The views of a scene show one set of named points, each view turned or mirrored, shifted and resized as a whole, with a little noise and some points left out.
In the rows, zero is written as 128.

Scene 1
View 1
K_694: [157 183 141 178 112 133 162 135 114  79 112 115 136 126 156 124 121 169
 120 155 120 122 151 139 140 141 145  80]
K_547: [ 78 127  94 138 145 130 111 140 155 146 115 136 148 102  84 170  95 126
 151  99 154  86 121 124 134 112 121 110]
K_76: [134 159 142 157 112 136 152 132 122  98 114 131 151 131 145 149  95 131
 116 126 148 130 165 153 146 124 130  80]
K_374: [119 171 116 151 118 110 155 120 140 106 123 144 160 109 141 145 109 174
 128 116 129 113 151 150 137 116 126  97]
K_835: [148 154 122 155 159 122 125 145 113 117 120  96 128  94  98 134 147 183
 143 130 119  82  88 137 129 127 124 113]
K_816: [158 147 137 164 151 144 121 151 106 113 108  86 119 109 102 137 138 155
 136 139 133  91  98 135 128 136 130  99]
K_404: [105 157  92 161 136 127 123 145 148 117 108 120 126 100 106 137 127 169
 153 142 117  81 111 102 126 142 148 104]
K_340: [125 158  99 158 147 122 122 143 138 124 114 111 126  88 103 138 142 186
 150 135 116  78  94 120 121 134 136 112]
K_991: [106 155 102 167 125 144 127 150 147 111 103 121 127 115 119 140 111 151
 147 150 127  92 129  96 129 149 156  93]
K_968: [107 135 139 141 145 129 133 139 114 119 122 119 155 111  95 154  96 123
 138 107 155 107 133 135 150 107 110 100]
K_238: [121 172 108 164 123 121 147 135 138  99 115 126 139 107 132 131 124 182
 140 143 115 100 132 121 133 136 144  95]
K_292: [121 151 120 147 131 123 139 129 138 121 117 136 151 112 123 156 107 148
 128 110 145 107 137 155 134 115 120  99]
K_126: [106 161 112 151 118 119 148 127 146 113 120 145 158 113 132 150 100 157
 132 121 136 113 150 138 140 120 131  95]
K_554: [153 179 155 155 123 107 172 117 103  84 131 124 162 113 147 127 123 180
 116 125 122 129 151 167 150 111 115  91]
K_925: [135 164  89 154 135 115 132 127 155 129 116 132 135  94 124 147 139 198
 136 121 118  82 109 153 111 130 133 112]
K_183: [131 147 136 154 133 140 134 139 123 116 114 119 143 123 120 156 106 131
 125 120 151 110 137 148 137 122 126  91]
K_586: [113 175 101 164 127 113 145 135 141  99 115 126 139  98 125 124 130 193
 147 147 104  93 126 110 135 137 146 101]
K_939: [111 157 141 137 138 102 157 121 113 102 133 132 174 102 115 144 102 154
 133 105 137 118 145 148 158  93 103 100]
K_378: [141 160  85 175 130 142 117 147 159 126 100 116 107 106 123 143 142 180
 137 148 119  78 103 126 102 158 160 103]
View 2
K_404: [175 133  93 125  85 132 127 138 143 158 108  92 137 123 155 149  73 138
  90 131  80 130 143  91 103 128 148 139]
K_835: [181 125 107 144  91 123 110 146 120 139  99 109  83 147 136 137  97 150
  79 121  88 145 141  96 114 138 126 153]
K_374: [158 127 119 145 134 145  96 157 161 139 109 115 171 134 129 159  76 119
 127 135 118 137 151 143 130 121 130 147]
K_126: [163 126 113 141 123 148 105 149 160 143 106 111 173 128 137 161  79 129
 121 129 114 131 149 128 126 115 126 145]
K_968: [181 118 105 133 124 150 105 142 155 149  99 125 148 142 138 162 110 173
 100 113 133 128 157 100 133 101  94 139]
K_925: [159 141 100 162  88 129 117 141 135 120 102  91 125 132 146 127  73 120
 114 131  84 149 127 113 112 127 135 156]
K_554: [161 116 147 151 145 134  76 169 139 134 104 137 130 152 108 162  97 117
 114 131 116 140 154 163 141 142 125 160]
K_378: [161 135 108 149  64 125 138 133 120 139  93  98 134 122 164 143  85 117
  90 124  56 122 125  94 105 134 156 155]
K_76: [156 115 141 140 135 149 101 155 148 146  92 146 181 135 134 180 110 130
 112 115 116 109 154 139 142 116 119 151]
K_694: [156 118 153 136 121 131 100 162 128 154  97 144 148 135 127 179  98 104
  94 125  83 110 149 151 129 152 154 157]
K_183: [165 120 123 143 113 146 112 143 140 141  89 133 156 137 144 165 114 149
 101 111 113 116 148 112 134 112 108 150]
K_292: [165 127 108 147 115 145 110 144 150 136 102 111 154 135 143 150  94 146
 114 123 117 134 146 112 129 108 111 147]
K_340: [178 132  94 139  83 124 122 139 130 144 105  92 106 133 147 136  77 138
  88 132  80 143 137  93 104 134 140 148]
K_238: [168 129 114 132 107 131 108 151 141 153 111 110 142 129 137 157  72 119
 100 134  84 132 145 125 114 139 152 146]
K_586: [172 133 106 128 102 127 110 151 145 157 116  99 134 126 136 153  61 118
  97 143  80 136 147 120 107 143 160 141]
K_991: [172 128 105 120  89 137 131 139 144 167 102 112 163 118 158 166  84 136
  87 126  78 110 149  98 109 127 152 136]
K_939: [174 119 113 138 145 146  81 158 160 141 112 119 140 149 118 155  90 153
 117 129 142 146 161 130 138 114 103 144]
K_547: [177 134  76 136  99 154 127 127 165 142 103  93 165 125 160 143  88 177
 114 120 125 135 149  73 119  85  97 132]
View 3
K_126: [120 140 125 121 135 112 128 123 128 126 128 144 141 132 148 106 138 124
 157 114 103 117 104 123 140 108 136 125]
K_547: [139 152 148 135 147 124 159 152 130 114 112 132 135 142 142  83 131 141
 150 126 130 140 137 112 157  80 134 150]
K_816: [135 130 157 105 125 106 122 132  94 135 128  91 121 132 135 141 144 159
 122 129 106 101 133 127 169 105 136 137]
K_991: [133 137 142 121 146 109 133 117 118 136 131 129 122 119 131 105 135 129
 110 123  97 116 117 106 171  91 125 112]
K_586: [130 141 131 108 123  89 125 111 128 140 133 124 125 115 131 119 114 135
 120 108 100 123 101 109 151 116 142 111]
K_694: [108 124 124 104 124 103 101 102 102 141 140 126 135 123 144 140 157 126
 136 118  74  83  96 127 151 123 131 110]
K_238: [126 137 130 108 128  97 122 112 124 137 133 127 128 117 136 121 125 134
 130 113  98 115 103 115 151 113 138 114]
K_76: [106 131 125 125 137 126 114 120 107 123 128 139 149 139 152 119 173 120
 163 123  86  92 108 133 144 109 128 129]
K_183: [122 135 141 123 136 123 127 133 107 123 124 125 139 140 148 118 160 137
 152 129 104 102 123 131 153  99 130 140]
K_835: [141 138 151 101 114  94 129 132 107 135 128  89 121 131 132 142 120 168
 128 120 118 114 128 123 156 113 148 140]
K_378: [153 126 158  93 143  94 132 119 121 148 143 125 103 103 143 120 118 156
 107 129 116 108 117 124 164  92 133 113]
K_292: [127 140 137 119 135 115 135 133 122 123 122 131 137 137 146 111 140 138
 159 120 115 117 118 126 144 102 137 139]
K_404: [142 141 143 114 136  99 139 123 124 135 129 120 117 118 131 108 116 143
 112 119 111 128 119 106 165  97 135 119]
K_554: [103 133 117 112 109 107 103 115 105 127 127 117 151 143 146 143 153 133
 166 110  86  92 102 135 133 137 144 133]
K_968: [119 147 139 137 130 126 137 146 109 114 109 114 149 153 138 110 156 137
 160 121 109 118 133 120 154 100 136 152]
K_340: [146 140 150 102 125  92 135 128 122 136 131 107 114 119 133 123 108 160
 119 120 121 124 121 117 158 104 144 128]
K_374: [118 140 120 113 128 106 123 119 129 127 131 142 141 131 151 115 134 128
 166 110 103 113  99 131 132 119 141 127]
K_939: [111 149 119 127 114 116 125 133 119 116 114 118 155 153 142 120 142 133
 176 107 104 119 113 126 133 126 147 148]
View 4
K_835: [132 132  97 128 140 103 133 128 119 117 129 123 116 125 112 156 128 109
 120 110 171 143 137 139 146 111  79 119]
K_694: [114 126  91 140 103 116  98 155 131 119 122 136 104 101 136 138 100  95
 119 143 129  73 136 123 120 145  67 149]
K_374: [111 140 115 121 112 116  98 126 136 120 123 121  89 120 117 122 100 108
 129 116 136  93 150 123 119 134 129 144]
K_547: [ 82 154 125 111 119 129 116 110 122 129  89 119 108 131 122 142 147 137
 120  87 156 144 187 122 131 107 157 105]
K_238: [126 145  92 131 112 112 116 140 144 125 118 133  97 104 126 142 101 116
 118 108 155  92 155 132 131 131  96 129]
K_183: [ 84 132 117 129 113 129 102 132 110 120 104 123 114 126 131 139 136 107
 121 127 130 120 156 116 121 122 107 129]
K_925: [134 153 105 123 135 101 143 130 148 119 130 111 102 142 121 134 105 113
 130  92 159 118 163 140 124 119 103 131]
K_404: [120 155  92 127 118 115 133 136 143 128 103 132 109 110 129 154 121 130
 111  87 171 114 174 137 139 119  99 111]
K_586: [136 151  88 128 113 105 119 140 149 128 122 135  94  98 122 147  99 123
 116  98 169  93 157 139 138 129  99 126]
K_76: [ 80 128 118 129  99 132  82 138 118 119 107 126 104 116 134 127 119 103
 123 142 113  89 151 109 112 138 110 143]
K_816: [111 128  97 135 132 114 129 140 109 117 113 126 129 122 127 161 139 104
 114 124 155 139 143 132 139 117  62 120]
K_292: [ 99 140 118 121 117 122 108 122 125 121 112 121 103 130 120 134 124 117
 127 111 142 120 160 122 123 121 128 128]
K_991: [103 153  90 130 106 124 124 145 140 129  92 138 111 101 141 154 123 130
 107  98 158 100 179 129 132 127  93 113]
K_378: [123 160  87 131 129 109 159 149 155 120 109 119 120 130 147 153 115 117
 114  93 160 113 182 141 123 121  68 120]
K_968: [ 82 127 124 121 113 129  89 115  99 125 101 128 109 118 113 143 147 117
 122 121 143 136 151 116 133 114 134 119]
K_939: [105 123 126 120 113 121  77 112 108 121 124 126  89 116  98 130 118 111
 132 125 143 116 132 118 134 123 144 136]
K_554: [119 115 113 131 112 112  82 133 116 115 141 126  92 114 107 124  97  89
 133 146 128  91 115 121 124 137 102 156]
K_340: [133 151  97 122 136 102 144 129 140 122 123 121 109 127 117 150 118 120
 121  90 176 132 161 143 139 112  97 115]
View 5
K_554: [ 66 116 151 140 148 132 134 135 114 114 135 143 149 136 177 148 154 118
 115 148 151 135 142  75 147 130 156 133]
K_340: [123  87 135 147 124 125 137 150 124 115 143 149 145 167 134 132 135 129
 109 135 122 133 115 119  78 143 122 119]
K_378: [124 110 130 158 128 115 156 158 125 111 139 172 145 161 121 117 132 127
  89 125 109 132 125 127  75 128 123 120]
K_586: [ 95 104 135 143 119 133 150 146 108 109 127 146 141 155 140 135 140 106
 113 137 133 135 115 111  80 132 144 107]
K_547: [135 111 131 128 119 148 119 115 125 139 140  89 130 164 116 122 106 130
 124 118 106 119 144 112  99 131 106 131]
K_694: [ 75 131 139 154 130 135 154 148 106 101 137 172 161 140 157 136 154 108
  97 134 140 130 149  89 130 114 158 118]
K_925: [108 101 143 143 148 108 143 143 130 124 128 146 128 154 139 129 130 133
 105 139 119 140 116 113  85 143 127 131]
K_816: [127  93 134 157 122 136 129 155 123 109 161 167 172 172 146 128 146 137
  99 129 127 126 143 104 119 129 116 129]
K_404: [121 104 129 144 113 137 143 143 115 115 137 141 144 165 124 126 130 116
 109 126 118 129 123 121  75 131 126 111]
K_126: [ 89 130 139 134 131 139 139 122 114 124 125 119 132 140 139 131 127 113
 116 130 123 128 143  97 113 125 141 126]
K_238: [ 89 118 137 146 123 133 149 143 108 109 130 152 147 147 144 135 143 108
 107 134 134 132 130 103 100 125 149 113]
K_939: [ 89 108 147 126 134 146 116 116 117 126 136 101 141 146 161 146 137 123
 131 140 141 126 144  81 137 136 136 132]
K_835: [126  73 139 149 126 125 125 154 128 112 153 156 157 174 149 134 143 139
 110 140 129 133 117 113  92 146 114 125]
K_374: [ 81 126 145 133 144 130 142 125 116 124 123 123 131 137 150 137 134 117
 118 137 131 133 138  92 117 130 146 128]
K_183: [109 125 138 143 130 143 128 129 120 123 146 130 154 151 139 128 129 130
 107 124 122 121 162  95 136 119 126 136]
K_991: [115 123 126 147 105 147 150 141 107 112 137 144 151 158 121 122 129 107
 103 118 118 123 141 118  88 117 133 109]
K_292: [104 117 139 135 134 135 128 124 121 129 136 118 138 150 139 130 125 128
 116 127 120 127 144 100 117 130 125 133]

In a view up to two points have been moved. Name them for each view, in the order of its rows, or write none.
view 1: K_292
view 2: K_374
view 3: K_554
view 4: K_340
view 5: K_238, K_835
